A landscape with many valleys, sampled at points; each row gives a point and its height.
From any point a ball takes the steepest step (drop divided by distance) to one of its 3 nearest points. It stops when none of these is lower. Distance is the straight distance between rows; heights are no part of it.
K_270 h=413: [  5   4 -13  10  11  -2   4 -32   0  12  25]
K_288 h=291: [  8   7 -18   5  22   7  12 -32   9  10  24]
K_14 h=785: [ -4  -6   4  -1 -17  -2 -10  19  -3  -3 -15]
K_133 h=738: [ -1  -2  11  -6 -15   1  -2  26  -2   0 -22]
K_356 h=792: [  2  -3  -3 -10   9  -1  -4  -3  15  -7   5]
K_732 h=101: [  9  -1 -10 -17  33  11  14 -11  22  -6  19]
K_199 h=865: [ -1  -5  -3  -3 -15   0 -11   9   2  -5  -4]
K_70 h=425: [  0  -1  -8  11   4 -10  -5 -23   2   7  18]
K_483 h=127: [ -5  -6  -3  33 -20 -20 -22 -27 -11   2  13]
K_950 h=842: [-10  -4  13  44 -36 -21 -16   0 -33   0 -24]
K_805 h=102: [  3   0   4 -31   0  12   3  33  15  -9 -16]
K_826 h=871: [  2  -3  -4  -4  -4  -2 -10   1   8  -7   2]
K_610 h=303: [ 10   6 -22   7  20   7  15 -40  -4  13  30]
K_931 h=333: [  6   8 -21  27   4   0   4 -52 -12  19  29]
K_582 h=105: [ -3  -6  -5  14  -9 -14 -16 -14  -2   2   7]
K_729 h=770: [  4  -3  -3 -23   4   4  -3   8  14 -11  -1]
K_749 h=798: [ -7  -4  12  20 -28 -10 -10  13 -22  -1 -22]
K_775 h=780: [ -6  -3   3   9 -22  -4  -6  14  -6  -4 -15]
K_896 h=278: [ -2   5 -13  29   1 -10  -5 -47 -13  16  28]
K_998 h=161: [ -1   0  14 -23  -5   9   4  36   5  -5 -22]
K_508 h=75: [ 12   3 -21  -8  37  17  20 -22  15   4  21]
K_688 h=642: [  2  -4   4 -14 -10   8  -2  24   4  -4 -15]
K_895 h=371: [-11   3  26   5 -24  -9   5  28 -19   5 -28]
K_24 h=812: [-10   5  26  26 -31 -16  -5  15 -31  -1 -28]
K_180 h=411: [  3  -3  -4 -21  18   5  -1  -2  21  -8   9]
K_363 h=216: [ -2  -1 -10  23  -4 -12  -9 -36  -8  11  23]
K_739 h=74: [ 10   4  -8 -33  47  17  22   0  30 -12  16]
K_155 h=346: [  8   8 -24  17  16   6  11 -42  -5  18  28]
K_299 h=357: [  0   5  17 -38   2  18  12  51   6  -2 -26]
K_692 h=85: [  8   1  -6 -30  34  15  10   7  29 -14  11]
K_941 h=155: [ -4  -2  -8  25 -10 -17 -18 -30  -9   3  15]
K_579 h=166: [ -7  -7  -5  27 -29 -17 -24 -10 -21  -2  -6]
K_132 h=829: [-10  -1  21  38 -36 -18  -8   9 -37  -1 -27]
K_61 h=119: [ -2   1  18 -21 -11   6   5  38   0   2 -24]
K_408 h=763: [ -5  -3  11   1 -22  -2  -4  21  -9  -1 -20]
K_639 h=450: [ -4  -4  -5   6  -8 -12 -19  -7   2  -5   6]
K_26 h=429: [  2  -1   3 -23  -2  10   1  27  11  -6 -15]
K_995 h=63: [ 12   5 -17 -24  49  22  24  -7  24  -7  22]
K_932 h=131: [  4  -3  -6  -8  14  -3  -2 -16  13   2  16]
K_67 h=311: [-15   7  32  -6 -20  -5   8  33 -14   5 -28]
K_736 h=247: [ -3 -10  -2  17 -20 -10 -18  -4  -7  -3  -1]
K_893 h=78: [  4   0 -10  -1  19   1   5 -22  11   7  21]
K_877 h=846: [-11   0  19  45 -37 -22 -12   5 -40   0 -28]
K_31 h=246: [ -8   3  26 -10 -14   1   6  35  -9   2 -25]
K_776 h=259: [ -3   5  30 -30  -1   8  12  48  -2   2 -25]
K_409 h=142: [  6  -4  -2 -26  22  12   3  11  30 -15   3]
K_687 h=84: [ 10   3 -16 -35  56  29  28  -2  26 -16  19]
K_495 h=205: [  9   8 -23   4  29  17  17 -30   6  13  25]

For each start below, name the point where the ball stops.
K_180: K_995
K_826: K_582
K_931: K_582
K_877: K_61
K_610: K_508
K_14: K_61
K_896: K_582
K_408: K_61
K_895: K_61

Call two points neighbours if one is among the 3 nearest of the other. Go from one point of each pair to the other, from neighbour to neighbour, staying as low as possible. Name the highest point that can't be avoided.
K_995 / K_61: K_826
K_508 / K_995: K_732
K_893 / K_995: K_288
K_805 / K_61: K_998
